A landscape with many valleys, sampled at points; each row gives a point and its height.
From any point a ball rolls to the lowest of the 2 points nearest to it. It stops when none of these is lower. Distance is the straight distance between rows; heights are no part of it.
q802: [ 22   5 -37   1  -8 -19  -2   7 -28 -12   6 -24  15 -11  -2  31  21 -19
  11 -16  24   2 -19   7   0  -5  50   8 -19]  height 399
q682: [-28  32  -2 -30  12 -35 -10  -1  -5  23  20 -20   8 -24  24  10 -16  22
  32 -20 -18 -16   8 -27  10 -16   8  15  11]  height 327
q617: [  1 -30   4 -16  -2  27   1 -20  -1 -33   9 -22  36  21  40  26 -15  16
  23 -35  -4   9  -7   4  26  -1   3   0 -38]  height 203
q788: [-14   2 -19 -26 -32  -8 -10 -15  14 -14  44 -47  22   2   1 -14 -15   3
  31   3   3  -4 -37  11   9   0  24  18  35]  height 287
q99: [ -9 -32  17  26 -12  42 -51 -12   6  -2 -19  32   9  39   5 -21   0 -16
 -21   5  18  -6  18 -20   3  35 -29  28  35]  height 379
q868: [ 22  14 -48  11  14   1  18  14 -11  20 -15  13 -22 -28 -39 -34 -19   8
 -34  20  14   6  21   2 -17  -8 -29 -21  -4]  height 286
q606: [ 29 -20 -54   5  -9  -6 -14   0  -8  -4 -13 -58  -2  -4   1  13   8  -3
  11  21   3  19 -35  10  -4 -32  27  16  -4]  height 377
q265: [  2 -29  18 -15  24  19   5  -3 -10 -25 -28  35  15   3 -15  28   2  25
 -38  13 -44   8 -23  49 -16   6 -39  21  -7]  height 701
q567: [-41 -16  32 -13  -9  15 -24 -24 -24 -28  -4  35  28   2  -7  27 -14  -6
 -20 -40 -10 -17 -24  33  -7  -5  -3  20  -4]  height 121
q245: [ 26 -14 -14 -21  13   4 -22 -49  -8  -6  -9 -30  15 -23   1   4 -21  18
  24   8  -4  37   1  10   5 -39  -4 -12 -30]  height 520
q224: [ 25   3 -19   9  11   8  23  47  15   5  55 -12   1  11  31   2   7  -5
  15 -11   1  13 -11 -25   2  48   4   5  25]  height 558
q866: [-52   0  21 -11  -8  -4  -9 -22 -18  11 -10  17  31 -22 -24  27  -5 -14
  -7 -17 -11 -10  -8  24   5 -13   5   8  -8]  height 143
q861: [ -5 -10  57 -38 -16   3  12 -14 -14   9  -5  -9 -25 -30   8  23  -1  19
  23   2   0  12 -12   6  -2 -10  21  -5 -50]  height 46
q575: [ 39  -4 -34 -13   8  -8 -12  -6   3 -16  16 -22  10   7  43  -7  -8  10
  18   5  32  -5  18  -2 -12  -5   3 -12 -24]  height 250
q579: [ 16 -26  -3  12  -3  -7  47  28 -45  17  24  -4  -6  -8 -31   0 -15  -3
  -3 -12 -38   6  -1 -19 -13  -8  -4  24 -19]  height 41
q934: [ 20  12   3  20  -5 -36  -4  -8  -2   4   6 -31 -14  18 -27 -33   2  -2
  13 -31 -35   2  59 -30  12 -57  -7  -6  22]  height 409
q69: [-13  33 -35   4   9   1  25  27  26  -7   1  24  12  49  -2  16  10  -9
 -25  -7  -9 -16 -21  15   1   5   3 -29  -7]  height 128
q454: [ -5   9 -11  26  -3 -22  27  44   1  14  39 -11  19  18   8  -2  21 -23
  12 -31 -13 -21  27 -33   6  31   2  13  17]  height 522
q603: [ -6  14 -22  -7   8  -5  -7 -29 -13  -2  20 -15  29 -28 -33  19 -14 -16
  37 -37 -18  43  -1  -1  22 -15  32  -3  28]  height 483
q40: [  4 -23 -49   4  18   5  25  20  -4  -5 -17 -40  -5  18   1  17   2  18
 -10   3 -36  13 -23   5   2 -35  -1   9  -7]  height 398
q61: [-56  19  12  -4  19 -15 -29  -8  14  17  12  -1  29 -25  33   6 -20  13
  11  -6 -17 -35  18   4   3   5 -32  21  21]  height 306
q67: [ 38 -11  -5  11   9 -12  -8  15 -10  -8   9 -10 -23   8  33  -7   7   7
   6 -14  30  -8  32  -5 -17  16  -3  -5  -6]  height 275
q243: [  2 -22  65  -5  -4  19  39  10 -19   9  13  28 -20 -15   6  22   5   1
  16 -10  -2  21   5 -14  -3  30  15  -4 -35]  height 146
q106: [-23  10  28 -30  16  18  23  17  12  10 -22  23 -52  -3  26  10  -6  29
  -9  28  14  -7 -28  12  -1  -6   3 -12 -15]  height 163
q860: [-16   5  14 -18 -28 -26 -21 -22  18 -29  18 -19  34   2   4   0  15 -13
  16   0  28 -21 -11  30   5  26  23   6  12]  height 253
q403: [ 27  20  -8  28   4 -24 -29  -6  -9   2 -25  10  11 -28 -15  12  40 -30
   0  -4  12  20  25  -7   6  -1  13   3   9]  height 543
q296: [-18  16 -42   8  19   7  -1   3 -26  23  -3  22  -3 -44 -18 -33 -44  11
 -10   8  16   2  37 -25  -7 -25 -32   9  10]  height 252
q612: [-11 -22  19  20 -18   3 -53 -33  -1 -21 -20  13  38  11   1  -7  18 -27
  -5  -7  29 -10  37  -9   4  24  -5  37  31]  height 350
q535: [-17 -61  14  23 -13  19 -32   0  10  22 -52 -22  -1  22  22  18  22 -15
 -25  32  -1 -17 -10   1  -3 -13  -2  30 -14]  height 559
q962: [-22 -18   0  22 -23  -3  11  11   4   6  13 -24  24  27   6 -11  21 -27
  16 -32  21 -19  27 -15  11  24   7   2   3]  height 494
q588: [ 19  33 -31  25  -4 -14  -8  -9  18  16 -25 -18 -15  24 -27 -23   9 -14
  -6  -4  13  -6  33 -10  -2 -49  18 -47 -16]  height 345
q382: [ -1  31  30  -1  -4 -42  13  12  -2  31   6 -10 -20 -18 -25 -14  20   4
  -1 -32   5 -27  34   7  -9  15   2 -31 -16]  height 574
q513: [ 19 -13   3  -4   1  24  34  31   6 -14  62   2 -14  12  24 -21 -24  17
  20   4  -5  17 -15 -34  -4  35 -10  15  23]  height 589
q315: [-26 -34  -1   1  15  29  19  26 -27  -2 -24  -8 -23  20  14  22  -8  17
 -16 -17 -17   4 -29  -3   1 -37  -6  31 -13]  height 411
q931: [ 15  43  18 -19  -4  -8  -8  -6   4 -21  -6   7 -25 -10  14  14  28  -5
  28   1  47  10 -21  -5   3  -1  48 -24 -21]  height 437
q424: [  2   0  -1 -25  -3   1  -5 -26 -25   1  13 -28   6 -41 -20  15 -14  16
  26 -28  -5  40 -29  12   1 -16  14  -6  -4]  height 504
q360: [ 40  -5   6  19  11  -3 -26 -14   9  -9 -20  -1  22 -24  -3  37  41 -22
   1  16   0  33  -8  29   8  26   4  -9  -3]  height 530
q580: [ -6  -3 -21 -21  20   0 -16 -46  24   8 -22 -21  27  -1   8   6  -8   3
  19  19   4  13  12  19   7 -39  -5 -39 -42]  height 528
q636: [ 13  29  -8   5   7 -25  10   2  25  28  27 -24  -4  -2 -36 -38   0 -10
  23 -12 -44  15  33 -44  23 -20  -4 -10  33]  height 432
q509: [ -8   6 -29 -32 -25   5   4  -3  11 -12  22 -36   2  16   7  -8 -18  10
   8   7  13  -8 -55  27  -9  -1  22 -16   2]  height 318
q750: [-27  16 -10   5   3  17 -13 -20  11  12 -46 -13   1  11  12  15  13 -11
   4   2  17   5  -6   8  12 -30  10 -28 -28]  height 537
q877: [ 32  27 -69  10  14 -14  13  12   3  25 -14  -4 -23   1 -31 -35  -4  -3
 -14  10  27  -1  22 -13 -15 -28  14 -41 -21]  height 317
q971: [-30  12 -24  -2  -3  -9   9 -10  40   0   2  -2  29  46  -2   8  -2  -9
  -4 -12  -3 -29  -1  37   5  -8   6 -53 -19]  height 185
q533: [ 12 -10 -26 -28   7  -3   5   3   3 -25  15 -15  28  19  43  21 -28  32
   9  -8  -7 -18  10  13  10   0  -3 -11 -37]  height 230
q465: [-20  13  11  -8 -24  -9   0 -20  28  -5   4   1  23  32   6  -2  19 -15
   1  -5  28 -27  -9  37   4  23  12 -31 -20]  height 221
q862: [-10 -21  -3  17   1   5 -25  -2  17  10 -55 -14   2  22  26  32  38 -12
 -26  19   4 -13 -10  25   2 -11  -3  -8 -28]  height 548
q34: [  7  -4 -37  -8 -25  -8  10 -10   6   3   2 -47  -9   9 -29 -19 -10   1
   8  23   3   3 -36  12  -6 -44  32 -15  -4]  height 351
q357: [ 18  11  14  41 -20 -18  -1  -5   9  18 -24 -24 -20  20 -33 -34  34 -18
   1 -17   0  -5  45 -34  19 -20  -2 -15   7]  height 380
q91: [ 19   4  33 -18 -11   6  43  19 -16 -14  45  33  -1   2  -6  12  -2  -2
  17 -23 -13  14  -6 -20 -12  28  13  -2 -23]  height 231
q829: [ -8  18  51 -43  -3  10   7  -1   0   2   8  10 -36 -25  13  10 -12  31
  13  14 -11  14 -34   9  -1   2   8 -11  -9]  height 108
q476: [ 11 -53  28  18  31  25  18  18  -1  -9   4  46 -55   2  27  -3 -27  41
 -27  24  -7  -7 -15  -4 -14  39 -16   7  34]  height 665
q956: [  3  23 -22 -16  31  -7 -27   8  16 -17 -17  15  -7 -17  37  24   1  25
 -22  46  11 -11 -24  41  -6   5 -16   0  11]  height 157
q158: [-19  17  11 -11   3 -10  22  24  -7  10  13   2 -17  11  19   3 -10   8
   4  -9 -19 -15  11 -39   4 -23   1   9 -14]  height 349
q497: [  6  35   1  18   2 -30 -38 -12  11  21 -37  20   3 -27 -11  -7  15 -12
 -18  17  -5 -16  40  -6   9 -22 -20  -4  20]  height 553
q790: [-20  25 -59  12  23  11   8  27  -1 -11  14  37  20  -8  -3   7  -8  -3
 -34  13   5   0 -20   9  -4  32 -20  16  44]  height 223
q160: [-18 -41  19  11 -54  31  13 -14   0  -7   9 -11  12  34 -13 -36  11 -31
   8 -13  46 -13   9 -14  -1  23  13   2 -10]  height 458
q209: [-20  -4  -1   7  -7  18  23  -1 -17  18   7  19  -5 -12 -33 -40 -44   2
 -15   2 -24   6  21 -37  -1 -26 -34  10   9]  height 204
q289: [-45  -3  -6 -26  24  20   8  13   4   1 -20  12 -17 -17  21  15 -14  28
 -23  20   4 -20 -36  40  -8  -3 -12  12   4]  height 120
q321: [ 44  -5  31  19   3  17  -6  -5  15  -3 -23  13 -30   1   2  11  35 -19
   4  36  14  36 -21   3   2  19  24 -14  -4]  height 505
q131: [-14 -16  40 -18  -5  23  -7 -23 -10 -42  -4  21  15   9  27  37 -14  11
   0 -32  -7   6 -20  20  11  -5   4   9 -34]  height 166
q948: [-24  21 -26   9   8  -1   3  17  16   6  -4  30  17  21   4   4   8 -16
 -35  16  -3 -17  -2  15  -1  23 -26  -7  18]  height 190
q664: [-27   7  25   2   8  16  25  23 -18   3  -5  23 -16  13   8  13 -10  -1
   7 -14 -46  15 -12 -43  16 -30 -18  29  -7]  height 378
q361: [ 37  -1 -38   8  25   1 -25  17  17 -17   9   5   3 -19  25  16  -5  16
 -18  51  -6   2 -23  24 -17  31 -25  18  32]  height 194
q440: [  2  36   0 -14  -9 -22  -2  13 -14   5  -2 -22 -21 -12  14  28  28  -2
  23 -24  22   5 -23  -5   6  -4  57  -3  -2]  height 419
q354: [  8  42   3  12   2 -48  -7  -5  13  40 -30  13   4 -23 -39 -19  16 -20
 -16   1   4 -36  59   1   7  -9   5 -21 -13]  height 561
q238: [ 24  -8  36  14 -13 -34 -35 -13   1 -28 -25  22  -3   4   1 -16  29 -20
  -5  12  39 -14  42 -12  -9  37  17  36  32]  height 332
q554: [-35  42 -34   6  20  18  -3   8 -17  -5  10  38  -3 -21 -21  -9 -25   3
 -23 -30   8  14  -5   9   2   7 -29 -13  44]  height 147
q195: [ 46   4   7  -3   1 -12 -17   1  20 -21  32  -7   3 -18   6 -26 -10  10
   1  48  -6  -2 -10  13 -20  29 -14  18  33]  height 241
q155: [ 11 -46  29  14   0  34  23  16  -8  -8  38  22 -24   2  13 -23 -29  16
  -3  10  -4   1  -4 -12 -19  49 -27  22  32]  height 627
q826: [ 37  26  40  10  -5   9   9   3  26  -7 -15  16 -48  16  -2  -7  41 -17
  13  16  39  11 -18 -16   6  14  52 -31  -9]  height 469
q999: [ 10  23 -20   3  11 -11  -5 -13   9  17  37 -23  17 -29 -33 -22 -12  -6
  30 -12 -28  36  13 -20  22  -2  -6  -4  56]  height 457
q156: [-21 -40  13  10 -35  38 -15 -30  12 -10  -6  15  25  54 -13 -40 -10 -23
  -9 -11   9  -1  16 -12   1   1 -30   0  -2]  height 418
q212: [-35  20 -26 -14  16  12   0  -4  -9  -4 -17  16 -10 -17 -21  -4 -23  25
 -24  -5   1   2 -22  30  -7 -25 -24 -18   7]  height 69
q59: [  3  -1   8  -4   8  -3 -21 -10  -1  -6  25   7  21 -21  21 -19 -23  12
   7  15  -3 -16  20  -4  -9  24 -38  22  20]  height 278
q909: [-26  -1  41 -20 -15 -13  -5 -36  -2  15 -25  11  22 -37 -11  14   8 -14
  21  19   8  -1   7   5  12 -13  12   6 -36]  height 101
q19: [ 26 -10  40  15 -13 -13  -8  -1 -14 -27  -2  16 -20   3   7 -13  20  -2
   7 -23  28  -2  35  -9 -11  23   3   8  13]  height 308
q278: [  5 -61  20  28 -20  19  -4  18   3  39 -40  -1  -6  33   5   2  21 -22
 -27  46  -6 -19  12 -22  -1  18  -4  29  -9]  height 581
q430: [  9   4  19  -3 -17   6  52  26 -19  23  42 -16 -20   1 -35 -21  -2   3
  13 -32 -27  15  -3 -32  -1  14   7 -14 -10]  height 183
q312: [ 11  -8  -3   8   5  -7  21  12 -26   5  10  10  -8 -13 -46 -15 -23   6
 -23  16 -53  16  -7 -14 -11 -30 -23  27  10]  height 136
q982: [ 19 -31  16   7  26   7  15  24  -4 -12 -10  35 -15  12   6   9  -5  22
 -36  24 -31 -10  -8  29 -23  23 -36  13   5]  height 691

For each start below, name the point where the ball stops.
q750 -> q579
q155 -> q567
q67 -> q567
q588 -> q579
q664 -> q212
q360 -> q69

For each start below, name every point that the ball comes to, in order.
q862 -> q750 q580 q245 q424 q603 q999 q636 q934 q357 q588 q877 q868 q296 q209 q312 q579
q156 -> q99 q612 q238 q19 q67 q575 q533 q617 q131 q567
q982 -> q476 q155 q513 q224 q454 q962 q160 q156 q99 q612 q238 q19 q67 q575 q533 q617 q131 q567
q315 -> q664 q158 q682 q61 q59 q195 q361 q956 q289 q212
q40 -> q606 q34 q509 q788 q860 q465 q971 q69
